Each row is a point on a tangle of strands that fork and nearly touch. The rows are in no order.
Points whose rows are less than 74.6 apart are linked; no others are. Some points are linked to none.
<105>: [-24  23  19   3 -24  25 -33   4  -7  11  11  -1 -35  27   5   4   1  38
  10 -27  -1]
<206>: [ -6   8 -14 -17  11 -47  16 -15 -21  19   9  15 -12   1  28   6   6  17
  -9  20  30]
<787>: [ 20 -28 -48 -13  18 -17  21 -26  13 -18   8 -18  30 -22 -12  -7  -7 -24
 -21  34  19]
<810>: [ 23  16  62  38  22  25 -24  15 -16 -44 -20 -35  -5  15  19 -10   0   3
  10 -30 -57]
<885>: [-28  30   1  -6 -32 -24 -12 -20  -2  27   8  19 -36  26  10  -6  18  39
 -11  18  22]
<573>: [-21  39  62  10  -5  21 -13  10  -2 -18  -7 -14   9  11 -51  -2 -13   2
  14 -35 -42]
<875>: [-27  23   6 -16  -9  16   2 -27  25 -14  11 -10  20  -7 -74  -1 -10  -1
 -17   5   6]
<829>: [  0 -23 -33 -34 -27  41   0 -30  36  -8  -9 -12   9   1 -16  -8 -43 -21
 -10  22   8]
<488>: [-15  38   0 -11 -34 -31  27  -6  19  38   9  42 -22   4   3   3  -4 -19
 -24  36  25]
<235>: [ 14 -20 -58  -9 -14  -4  29 -55  24 -10 -13 -14   8  17 -16  -6 -25  -1
 -49  60  18]
<374>: [  6   1  32 -14  16  35  -7  27   3   7   6  10  -1 -12  13  26 -13 -19
  14 -40  -4]
<247>: [-33  41  39   5 -17  19 -16  10   4 -11  10 -14  -2  11 -52  -1 -24   8
   8 -26 -16]
<705>: [  5  25  -4  -5 -42 -38   5   4  -4  16 -33  30 -31  16  49  -8  20   3
  12  46  10]
<868>: [-21  19 -13 -21 -24   3  14 -23  30   1   2   7   5   0 -62   5 -13 -18
 -34  35  18]
<233>: [ 32 -57 -38  -8  33  28  14 -17   4 -35  22 -10  28 -22  -3  -7 -25  -8
  -2 -10  -6]
<31>: [ -3  11   3  -2  -5 -42  -1  16  -2   9 -14  -6  15 -10  15   1  36 -11
  17  19  27]
<447>: [ -1 -33 -31  -1 -13 -18   2  24 -41  31  13  35 -23  -6  15  17 -11  27
   9  -6  32]
<236>: [-30  34  18  -3   0 -22 -10   6  -8 -20  -6 -16  -6   8 -12 -13  19   1
  10  11  -4]
<298>: [ 11 -43 -47 -25 -15  39  11 -39  26 -29 -18 -24  13   6  -1 -15 -28 -14
 -10  31   5]
<451>: [ -7  32  84  11  10  13 -16  22  22  28 -36 -14  40   0 -16 -14 -15 -17
  20 -50 -49]
<657>: [ 30 -21  -6   9  24  53   1   4  25 -16  10 -24  28  -5 -23  28 -12 -23
 -10 -38 -22]
<317>: [ 38 -25  34  37  53   1   3  28 -14 -21   7 -29  34 -24  15  -1  -9 -22
  15 -52 -41]
<183>: [ 29  -8  54  54  45   9  -4  26 -11 -35  -5 -38  22 -11  25 -10   5 -17
  11 -44 -59]
<523>: [  4   7  -8  -9   1 -49  13  -2   9  14  -7 -11  29 -27 -12   4  21 -23
  -8  30  46]
<365>: [ 25 -34  -4  19  56   4  15  15  -5 -33  26 -17  36 -38   3  -9   3 -25
  11 -24 -24]
<714>: [ 31 -46  -9 -21  17  18   5  25  -9   2  11   9  27 -37  -5  11 -43 -16
  23 -35  14]
<316>: [  2 -26 -39  -3 -16 -11   1  20 -18  25  20  13  -9  -8  -2  23 -10   8
   0  -2  43]
<147>: [-23  30  19 -26 -23 -16   7   8  15  21   2  29 -12  -8   5  -4   2 -29
  -4  15  19]
<544>: [  0   4 -10 -12 -23 -20   6   5  37  25  -3  -5  26 -20 -23   9  16 -36
  -9  29  40]
<61>: [-17  19  29  16  16  39 -19   6 -17 -29   3  -2 -24  22 -18  11   8  14
 -10 -24 -33]
<623>: [ 25 -45 -31  19  46  21  15 -10   7 -45  49  -6  17 -20   2  -9  -4 -12
 -15 -14 -23]
<257>: [ 22 -26  -5  17   8  -6 -17  20 -43 -30 -11  -3 -11   8  39 -10  29  27
  38 -10  -8]
<494>: [  4   5   1   2  20  17  -3   2 -17 -24 -12  21 -18  16  33   7  50   4
   5   2 -21]
<507>: [ -6  -8 -36 -10  20 -35  18 -26 -23  15  21   3 -14  -4   5   7 -10  18
 -32  16  25]
<355>: [-34  43  29 -10 -46  -6 -21 -19   6   8   2  26 -31  27  -7 -20  17  43
   6  14   9]
<860>: [  5   1  17 -15  11 -18  -9  23   2  17   5 -19  29 -27   5   2  -5 -13
  33 -30  21]
<268>: [ 10   8  35  -7  22  -3  -8  24  13  20  -2 -34  39 -25  -3  -5 -29 -24
  25 -44 -11]
<278>: [-18  15  -9  -3  17  -6   7   1   1 -14   7 -10   4  -3 -19   5  25  -7
 -13   9   4]
<45>: [-11   3   6  16  19  28 -12  14 -22 -25   2   3 -33  21  17  14  24   8
  -9 -10 -26]
<472>: [ 16 -36 -18  14  18 -23   5  24 -59 -19   3  28  -7  -6  30  -3  15  24
  25  -7   7]
<363>: [ -2  -2 -40  18 -14 -57  30 -26 -10  68  10  15 -27   8  11  17 -28  26
 -41  29  29]
<373>: [-10   7 -24 -26   4   8  19 -14  16   5   4  12   0   0 -19  15  -4 -20
 -33  23  13]
<794>: [-22  28  16 -19  -3  26  -9 -10  27  -3  15 -11  10  -4 -46   7 -20  -5
  -3 -24   2]
<808>: [-40  42  36 -16 -24  -5   2   3  16  10 -10  33  -5  -6 -21 -13  16 -19
   3  17   3]
<757>: [ 10 -44 -66   6  38  -6  35 -42  -2  -3  29   9  -8  -2  -2  -7 -14  16
 -48  28  -7]
<713>: [ 39 -56 -21 -14  19  38   4   9  -4 -12   8 -10  30 -28  -8   4 -50 -21
  10 -24  -5]
<610>: [  3  15   5  -3 -26  -5 -29  -2  -4 -12 -21  -4 -25  29  22  -7  39  30
  22  15  -2]
<923>: [  1   5 -48  -7 -11 -15  36 -46  21  25  -3  10 -11  15 -21   9 -37  -7
 -61  54   9]
<106>: [-10 -24 -38  21  15 -33   5  -4 -47  16  14   7 -41  19  24   1  18  45
 -15   4   2]
<21>: [ -3 -32 -54  12  33 -30  22 -24 -31  10  32   5 -19   0  12  -4   0  30
 -33  11   8]
<754>: [-21  30  34  -3  -8  -2 -24  21  -5  -8 -10 -18  -4  -1   9 -13   4  -2
  28 -12  -8]
<902>: [-24   5 -10   0 -38 -21 -13   4  -9  41  21  17 -42  15  26   1   6  32
  -3   5  31]
<198>: [-27  35  51   9  14  25  -9   1 -13 -41 -14   3  -9  12 -25  -8  12   3
   6 -14 -47]
<157>: [-31  45  44  -9 -58  -7 -11   3  21   6 -27  40  -7   3  -2 -33  30  -9
  28  35  -1]
<626>: [ 26 -43 -48 -19 -27 -16  30 -20   6  30  12  32   6 -12  -1  10 -40  -3
 -19  33  54]
<741>: [ 10 -17 -32 -20 -20   7   4   1  41  14  -6 -13  32 -21 -26  11  -2 -37
  -4  25  34]
<870>: [ -2  17  49  44  30  17 -11  12   8 -34 -24 -28  33   2 -12 -21  41 -10
  15 -24 -59]
<921>: [ 26 -65 -62 -11   2  22  31 -49   9 -29  -4  -7  13   2  10 -17 -19   1
 -12  36   9]
<86>: [  3  -4 -10  -3  -8  25 -11  22  31   9  -1 -17  25 -17 -28  22   2 -36
   7 -14  11]
<529>: [ -4  21  40  21  24  18 -17   7   7 -29 -37 -14  20   7  -2 -21  54  -9
  25  -5 -42]
<413>: [ -1  47   4   9 -49 -54  29  -4  15  47   9  32 -23  13  16   1   1  -8
 -25  44  40]
<588>: [ -7 -30 -37  14  -3 -41   8   4 -50  40   0  25 -35  10  31   6   2  41
  -5   7  17]
<42>: [  0  25  56   2 -12  16 -34  21   2  -4 -20 -18  -2   7  20 -10  -7   2
  40 -33 -25]
<720>: [ 37 -54 -59 -10 -16  -4  34 -58  16 -16 -17  -7  20  10  11  -9 -22   6
 -21  56  27]
<667>: [  1 -26   0   2  -2   8 -17  34 -39  10  19  18 -19  -4  24  17 -22  20
  22 -33  15]
<759>: [ 17  25  70  19  -5  33 -30  15  -7 -26 -34 -18  -9  18  14  -2  -4   3
  21 -38 -49]
<776>: [  4 -30 -36  -4   4  23  -6  12  -2  14  26  -6  -6  -6 -10  30 -14   8
  -4 -19  25]
<17>: [ -1 -34 -49   8  45  15  19 -19  -1 -27  42  -5  -8  -7   0  -6 -10  -1
 -42  10 -22]
<419>: [ -7  30  23 -12 -39  11 -35 -14  10 -18 -27  13 -23  33   3 -19  33  32
  22  17 -16]
<319>: [-24  -1  -9  11 -17   2 -31  14 -26  18   5  -3 -47  26  22   6   5  32
   5 -11   3]
<302>: [-13  19 -31   3 -10 -45  32 -37   4  51   7  15 -27  11  -5   8 -40  10
 -54  41  17]
<93>: [-17  32  51  -5 -51  12 -33  16  32   7 -36   9   2   1   3 -32  27  -7
  44   8 -12]
<486>: [  1  21  63   3  10   0 -16  25  24  33 -16 -26  38 -10  -7  -9 -24 -25
  21 -52 -28]
<448>: [  6 -16 -17  -7  24 -31  15   7 -42  -7   2  23  -8  -8  33  -1  17  17
  13   9  15]
<219>: [ -6  25  46   7 -22  23 -36  11  14 -14 -54  -3   5  10  -2 -23  41  -8
  41  10 -39]
<821>: [ 10  15  28  10  44  16   7  -4   8 -26  14 -26  23  -3 -10  -4   9  -4
   2 -48 -32]
<483>: [-12  24   3   5  16  -4  13 -19  -8 -27 -13  23 -17  22   7   2  61  16
 -16  17 -12]
<14>: [ 24 -16  25   3  28  41   0  25  11   0  -6 -13  29 -13  -2  30  -5 -33
   5 -46 -27]
<136>: [ 11 -12 -27  -6   9  32   0   6  18  -6  18 -20  13  -6 -22  27  -9 -10
  -4 -24  11]
<744>: [-17   9   6 -21   4  17  -4  20  -1  10   7  15 -14  -7  15  12 -14 -22
  -1  -5   0]
<542>: [ -1  21 -16  26 -38 -60  22 -11  -6  61   3  29 -29  18  27  13 -11  24
 -25  32  36]
<252>: [ 18 -31  -7 -18  16 -17   2  25 -10   6  14  -5  30 -37  -5   1 -21  -6
  26 -26  28]
<905>: [ 26  -7   6  12 -13  -3 -32  19 -17 -23 -17 -20  -2  11  29  -6  40  20
  43  -6  -7]

A fork is a point with three links. Follow the links from the first point to the second and name the forks in between, in order.
<252>; <588> -> <623>, <21>
<365>; <451> -> <623>
<472>; <17> -> <21>
<257>; <252> -> <21>, <623>
<921>; <374> -> <147>
<667>; <42> -> <447>, <21>, <623>
<316>; <363> -> <136>, <147>
<106>; <523> -> <447>, <136>
<713>; <86> -> <623>, <21>, <447>, <136>

Follow the links from the first point to the second, and from the first to the third. Name the last point that the two ways share.
<183>; <713>; <667> -> <623>
<754>; <757>; <252> -> <623>
<870>; <302>; <136> -> <147>
<302>; <776>; <157> -> <147>
<759>; <588>; <472> -> <21>
<472>; <623>; <741> -> <21>
<544>; <757>; <808> -> <136>
<488>; <741>; <757> -> <136>

Name the points in between on the shortest way along the links from the first point to the second, in order.
<483>; <875> -> <494>, <45>, <61>, <198>, <573>, <247>, <794>
<302>; <14> -> <363>, <542>, <413>, <488>, <147>, <744>, <374>
<206>; <86> -> <507>, <21>, <106>, <588>, <447>, <316>, <776>, <136>
<754>; <106> -> <42>, <759>, <810>, <183>, <317>, <365>, <623>, <17>, <757>, <21>
